A landscape with many peaks, sampled at points; each row gives a point and its height.
From any point a climber steps to the highest of the 2 points nearest to it. It stops when none of these is higher. Distance is the straight distance between rows; heights are no part of it.
Q139 height 29.2: [  5 -22 -12  23  17 -25 -22   0  -7  35 -30 -12   2 -14  28  45 -19  16
  -2  -8]
Q297 height 21.2: [  0   4 -13   1  32   4 -23  12 -12  22   9  -6  -6  52  14  33  12  11
  -5  28]
Q454 height 40.5: [-32 -19  -9 -12   0  38  21   7  -4  -9 -20   0 -15   6  43  22  23   2
 -28 -29]
Q964 height 39.8: [ 12   6  28   6  10  -3   2  18  21 -16 -24   1  -3 -16 -25 -41 -14   1
  30  11]
Q340 height 8.3: [-22 -21  -4  -4   6  11   2 -17  -3  30  16  17   2   0  18  21 -19  17
 -10  12]
Q584 height 20.6: [ -7  18 -31  -9  -9  -7   6  -6 -17  -7   4   6   9  21  -4  -4  20   8
 -12 -26]
Q201 height 14.6: [  5  26 -19 -10   5 -11 -10   6   3  -9   3   3  11  21 -41 -40  29  23
   0  -6]
Q794 height 19.3: [ 15 -17  32  27   8 -20  -3  -7   4   0 -19  -9  -7 -29  -1  15 -31 -15
  15  -7]
Q56 height 25.5: [ 26 -12  31  28  12   7   1  23   4   3 -36 -10  -5 -11  13   4 -22   4
  20  -8]
Q991 height 48.9: [ -4 -22  15  12   9   9   3   3   6 -30 -27  15   4 -12 -19 -24 -30  -7
  13  15]
Q325 height 20.9: [ 25  14  13  16   9 -20 -13 -14   8  19  18  12  21  -4 -15  20  11   6
  20  -3]
Q650 height 11.6: [ 20  -9  -2  10  33   0 -13  -5  11  25  20  14  26  18 -32  23  11   0
   3  39]
Q492 height 48.4: [ -4  -5  18 -12 -40 -19  28   4  45   0  -3 -12  -1 -44  14 -22  -5   2
  11 -27]
Q374 height 37.0: [-23 -24   0   2   2   3  -6 -29  -6   4  14   4  -9 -15  45  56 -10  -9
 -37   5]
Q838 height 11.7: [ 34   7 -21  -3  31 -23  -6  13   3  24  14 -11  12  24 -63 -19  17  -8
  17  10]
Q972 height 55.9: [ 12   8  -6  19   5  -4   0  27 -18 -16 -45 -11   3   9  -6 -13   0  -4
   5 -15]
Q965 height 23.3: [ 19  -6   7  26  14  -3 -24  20  -3  21 -29 -29  -8 -11  45  47   2  17
   3 -13]
Q233 height 23.1: [  9   4  10  22  16  23 -13   9 -12 -10  -5   0  -7  13  30  49  17   3
 -11  15]
Q544 height 13.3: [-13  -3   5   7   8  13  -2 -11  -7  -1  34  25  -8   9  23  34  -3   3
 -24  31]
Q393 height 8.4: [-26 -17  13  13   2  33  17 -15  19 -19   5  36   8 -28   7  13  18  13
 -13  -4]
Q296 height 31.9: [  3  -9  37 -18 -33  40  24   6  18 -20  20 -20 -39 -15  56 -17   5  -4
 -11 -10]
Q73 height 17.0: [ 18  28 -20   4  11 -11  -4 -11  -2 -15  14   5  17  31 -41  -8  28  -6
  -5   0]
Q21 height 25.6: [ -1   7  -7 -17  -3 -22  -1   5  -1  14  14   3   9  -7 -51 -57 -10   8
  12  19]
Q600 height 16.8: [  6  15   1 -20 -13 -14  -9   0 -11  20  26  -9 -10  10   1  -6  -9  -1
  14 -13]
Q955 height 38.1: [  3 -18  40  14  15  13  -2 -22  12 -27  21  24  -7 -20 -10   7 -18 -15
  15  35]
Q848 height 13.4: [-14   2  21   5  -2  26  -3 -22   9 -20  24  35   3  -5   1   2  15  11
  -3  17]
Q459 height 9.5: [ 21   5 -36  19  19  -8  -3  -8 -26 -17 -26 -12   7  36 -37   5   5 -23
 -15  -3]
Q143 height 14.3: [ 25 -17  23  11  15 -34 -27 -13  -1  15   8 -26  -5 -17  -8  30 -28 -24
  18  12]
Q251 height 39.6: [-33   5 -20 -10 -20   3   8  27   7 -15 -32  16   6 -13 -14 -59 -12  10
 -14  11]
Q481 height 6.7: [  1 -11  -4   0   5  -8  -9 -37 -12   8  44  11   6 -23 -33  26 -24 -25
   4  32]
Q413 height 19.5: [  2  -3   7 -19 -27 -21   3  -7  -2  11  -5 -16 -16  -3   2 -20 -30 -19
  20 -20]
Q862 height 47.5: [-31  -9  -3 -11  -2  23  12 -23 -10 -11  12  10  -6   3  48  40  16  -3
 -29 -11]
Q970 height 21.7: [-11  13  -3 -18 -10   0  -6 -26  -5 -24  34  15   2   9 -30 -12   1 -14
   4  20]
Q354 height 42.2: [-40  -3 -20   1  -5  28  20  18  14 -22 -40  12   3   0  19 -25  34  38
 -28 -17]
Q350 height 12.8: [ -3  27 -10  -9   6  20 -15  24   0 -13   5  13   4  41 -13 -26  37  31
  -7   6]
Q700 height 17.7: [-21   5   2  -4 -13  19  -4 -30 -13 -26  34  21  -5   8  12   9  -2 -15
 -10  29]
Q783 height 19.9: [-19 -10 -38  -4  -8  -1  13 -16 -30 -10  -9   8  14   3 -27 -16  -9 -12
 -19  -2]
Q670 height 5.0: [-39 -30 -13 -12  18   9  19  -7  15  41  -6  28  18  -6  25  19  -4  23
 -11  -9]
Q490 height 29.4: [ -2  10   4  11   5 -10  -3 -29   6  24  31  22  17  -4   6  39  27  23
   2 -19]
Q571 height 41.9: [ 16  13  26   3   9   8 -11  -7  12 -15  36  16 -13  21  -6   6   3 -12
  17  45]
Q252 height 47.0: [ 16   5 -23   7   4 -15 -16  18 -30  12 -26 -23   2  36  -4   5   4   1
  -7 -15]
Q667 height 11.3: [  1 -15 -18   9  12 -19  13  -4 -18  21 -25  -3  24 -21 -42 -11 -26 -14
   2  16]
Q541 height 52.6: [ 21  -5  46   8   3   7 -15   1   7  -9  19   2 -22  -1   2   4 -24  -9
  24  25]
Q703 height 29.1: [  3  -6  28   6  -1  28   4   7  -3  -4   8   2 -15  -8  32  19   0  11
  -9   1]
Q765 height 38.5: [  8 -22 -21   8  20 -18 -23  14 -19  55 -22 -22  10   7   7  15 -23   8
   6   0]
Q89 height 22.4: [ -2   3  -3 -19 -15 -18  -2   6  -4   0  12  -6  -2  -7 -22 -44 -37 -14
  13   7]
Q546 height 6.0: [-12 -23 -13  10   0 -12  -4 -30 -21  27  13   4  18 -21 -30   7 -26 -12
   6  11]
Q543 height 32.2: [ -3 -17  24 -18 -19  43  18  11  23   1   0 -22 -25  -2  62  10  11   9
  -8 -19]
Q445 height 34.4: [ 14   6  17   5   7 -16 -20  -6   0  15  48   0 -11  25   7  29  -9 -12
  10  48]
Q409 height 38.8: [-28  19  -5 -11 -11  18   6  28  31 -16 -26   2   5 -21   5 -35  32  38
 -18 -17]
Q704 height 24.5: [ 31   6  -9   8  23 -19 -33  13 -13  31  18 -19  -3  36   3  21   4  -8
  -2  29]
Q622 height 12.4: [  8  21 -12  -4 -15   0  -6   5 -30 -33  -6 -16 -14  37   1 -10   1 -25
  -7  -5]
Q708 height 42.0: [ -4   1  16 -10 -28 -31  18 -18  25  16  19   0   6 -33  -4 -13  -8  -1
  22 -30]
Q94 height 63.9: [ -4  -7  17   2  -5  13  20   6  11 -26 -27  16  12 -32  -4 -20  -4   0
   2  -9]
Q214 height 38.4: [-23   6  -8  -8 -14  -4   7 -32  -5   8  26  17   2  -8  20  31  22  -1
 -11 -20]
Q749 height 24.0: [ 43  25  22  15  16 -12 -19   7   4  -3  20 -10 -10  22  -1  38  29 -14
  10  17]
Q463 height 14.7: [  9  28  -4 -25 -21 -11  -5  33  -2   7   1 -19 -15  21   2 -34  -5  15
  13 -24]
Q539 height 31.3: [ 19   1  19  14  -6  30  10  22  -7 -29 -36 -17 -17  -7  23  -4 -12  -7
   5 -18]
Q52 height 7.2: [ 33 -13  -8  11  41 -25 -14  16  14  18 -11 -16   8  22 -46 -11  -7 -28
  23  14]
Q32 height 6.5: [-50  10 -30 -35 -25   6   0  17  15  31  11   5   9   3 -10 -44  15  35
 -17 -10]
Q922 height 46.9: [-15  -1 -20   9   4   2  13  20 -16 -12 -38  16   4  11 -13 -29 -10   9
  -4   7]
Q135 height 41.6: [  1 -21  35  -9 -29 -12  25  -4  23 -14 -12 -13 -17 -37  25  -5 -23 -21
   3 -29]
Q719 height 41.1: [-16 -18 -22   8   4  20   6  10 -16  -7 -47 -10  -4   7  35  26   1  -3
 -22 -27]
Q565 height 36.1: [-26  25   8 -13 -27   3   1  25  49 -27 -13  -9  -1 -40  14 -50  22  14
 -14 -19]
Q217 height 41.0: [ 14   5 -38  -1  11 -20  -4  16 -34  16 -13 -17   1  39 -31 -26 -14  -8
  -2   3]
Q819 height 10.7: [ 22 -20  -6  10  17 -27 -24 -29  -4  24  27 -16   0 -14 -30  39 -23 -30
  11  37]
Q681 height 34.6: [  1  23  20  -9  19  -6 -17   0  26 -28   1   3   1 -11 -52 -51   2  -2
  30   6]
Q607 height 15.9: [ 30   3  -6  -2  12 -34  -9  -9  -3  37  19 -10  16   8 -35   0   6   2
  26  -1]
Q954 height 20.5: [ 15   4  33   3   0  48  -3  26  -2 -20   9   9 -19  20  16  -6   0  14
   5  34]
Q631 height 37.8: [ 15 -12  30  25  -6  31  13  -5  14 -17   3  -4  -7 -36  41  30  17   8
 -12 -20]
Q595 height 10.4: [-28 -13  -9 -11 -10  -5  26   3  12  34  -8  15  18 -15  15  -7  -2  21
  -8 -22]
Q219 height 35.9: [  4 -20   6  18  -2  17   7  18 -11 -14 -40 -30 -17 -14  50  22 -22 -11
 -14 -16]
Q652 height 33.6: [-40 -16 -19 -21 -20 -15  30  20  26  -8 -34  12  15 -22  10 -50  -7  18
 -30   4]
Q172 height 49.8: [  1  -8  23   8 -18  31  28  -6  23 -38  -9   4   0 -44  25  -6  11   5
  -2 -21]
Q849 height 36.3: [-11 -13   3 -23  14  53  22  21   5   4 -20 -19 -24   2  68  21  18  19
 -20 -17]
Q523 height 14.9: [-10   8   3  -3 -19   1  17   9  21  12  -6  11   2  -5  28  -1  24  28
  -1 -41]
Q830 height 17.8: [  6  -5   9  30  -1  15 -14  -7 -10 -16  -7 -14 -13 -18  52  57   1  -4
 -19   5]
Q385 height 13.2: [  4  34   2 -22 -19  16 -16  33  -4 -17  13  -6  -8  27  12 -29  21  26
   4 -12]
Q505 height 9.0: [-19   2 -27 -33 -12 -16   8   7  -8  48  22   1   9   3  -7 -35  -2  25
   2  -5]
Q81 height 13.1: [ 12  -5 -39  19  26 -17 -13 -24 -31   8 -17 -16  18  12 -22  34   9 -21
 -15   4]
Q427 height 35.1: [  7  17   6   3  18 -17  13  23   2 -40 -49  -2   4  -7 -31 -47 -18  -4
  19  -1]
Q460 height 3.0: [ 21 -14   5  19  33 -11  -3  12   1  -8 -24  -2  -3  11 -39 -10 -34 -35
  24  21]
Q904 height 36.2: [  1  15  13  -4 -32 -19   2 -24   3 -18  29  -6 -10 -26   7   3  -1 -16
  14 -25]
Q9 height 27.1: [  3   1  16  -1  12   9  -5 -29  14 -26  17  24   0 -15 -43 -17 -12 -12
  22  20]
Q484 height 28.1: [-48 -11 -27 -26 -31  -2  31 -10  13  -5  -6  10   9 -17   3 -30   3   3
 -20 -13]
Q336 height 17.5: [ 9  7 -7 -1 14  8 -8 -3 -3 22 21 17  6 26 -2 17 15 16  4 22]
Q72 height 17.6: [ -7  28  -8 -10 -12  -9   7  14   2  10 -19  -1  11   5   2 -21  35  28
  -7 -36]
Q712 height 14.5: [ 25  31  -4  -4  -1  -9  -9  -5 -10 -32  12   0  -4  30 -21   1  20 -28
  13   9]
Q641 height 18.4: [  2  11 -16  22   6 -13 -15 -29 -13   7   7   5  16   2  -7  48  11 -13
 -12   7]
Q249 height 26.3: [ -6 -10  -4  16  -5 -20 -17 -43  -2   9  25   0   4 -26  21  58  -2 -10
 -10  12]
Q245 height 24.2: [-30  -1 -31 -26 -25   0  17 -21 -16  -4   1   7   0  -2   5  -3  -2 -13
 -20 -23]
Q859 height 28.7: [ 41   8   6   2  17 -25 -23  -6  -1  13  30 -12  -8  27 -22  19   2 -29
  22  25]
Q596 height 31.1: [  8  24  20   0 -26  -3   0 -24  -9 -25  27  -2 -13   7  15  28   9 -28
   3  -8]
Q271 height 53.2: [  6 -15 -34   1  30  -1 -14  25 -27  44 -15  -8  10  39 -19  -1 -18   8
   0  17]
Q191 height 15.7: [ -9 -15 -21  17   5  -4   4 -15 -25 -16 -23   2   3 -10 -35  -9 -23 -31
   0  11]
Q315 height 36.0: [ -1  -9  24 -18 -39   9  17   1   7 -14   9 -20 -29  -7  37  -9 -14 -17
  -2 -25]
Q886 height 12.1: [  6   9 -22 -10  -5 -19   8  -4 -16  51  20  -6  21 -11 -33 -16   6  21
  15  -5]
Q513 height 47.3: [-19  -1 -17   5   0  20  25  23  -4 -15 -53   3  12   8  23  -6  22  11
 -21 -34]
Q471 height 29.9: [ 19  20  12 -22   4 -13 -14  -1  20   1  31   2   4   0 -54 -33   1   2
  28  13]
Q771 height 24.1: [ -2   0  28  -5  -8  20  -5  22   9  -4   5  15  -6   4  16 -16   6  29
   8   2]

For each start below, name the point where the climber stops.
Q546 => Q972
Q52 => Q862
Q505 => Q862
Q523 => Q972

Call two points neighbours if one is among the 2 nearest of the other. Go from one point of each pair to the other, from neighbour to neighbour, staying as high as possible. Name the lowest point that can't be avoided.
Q972, Q73 => Q350
Q972, Q271 => Q217
Q513, Q541 => Q700
Q513, Q492 => Q565
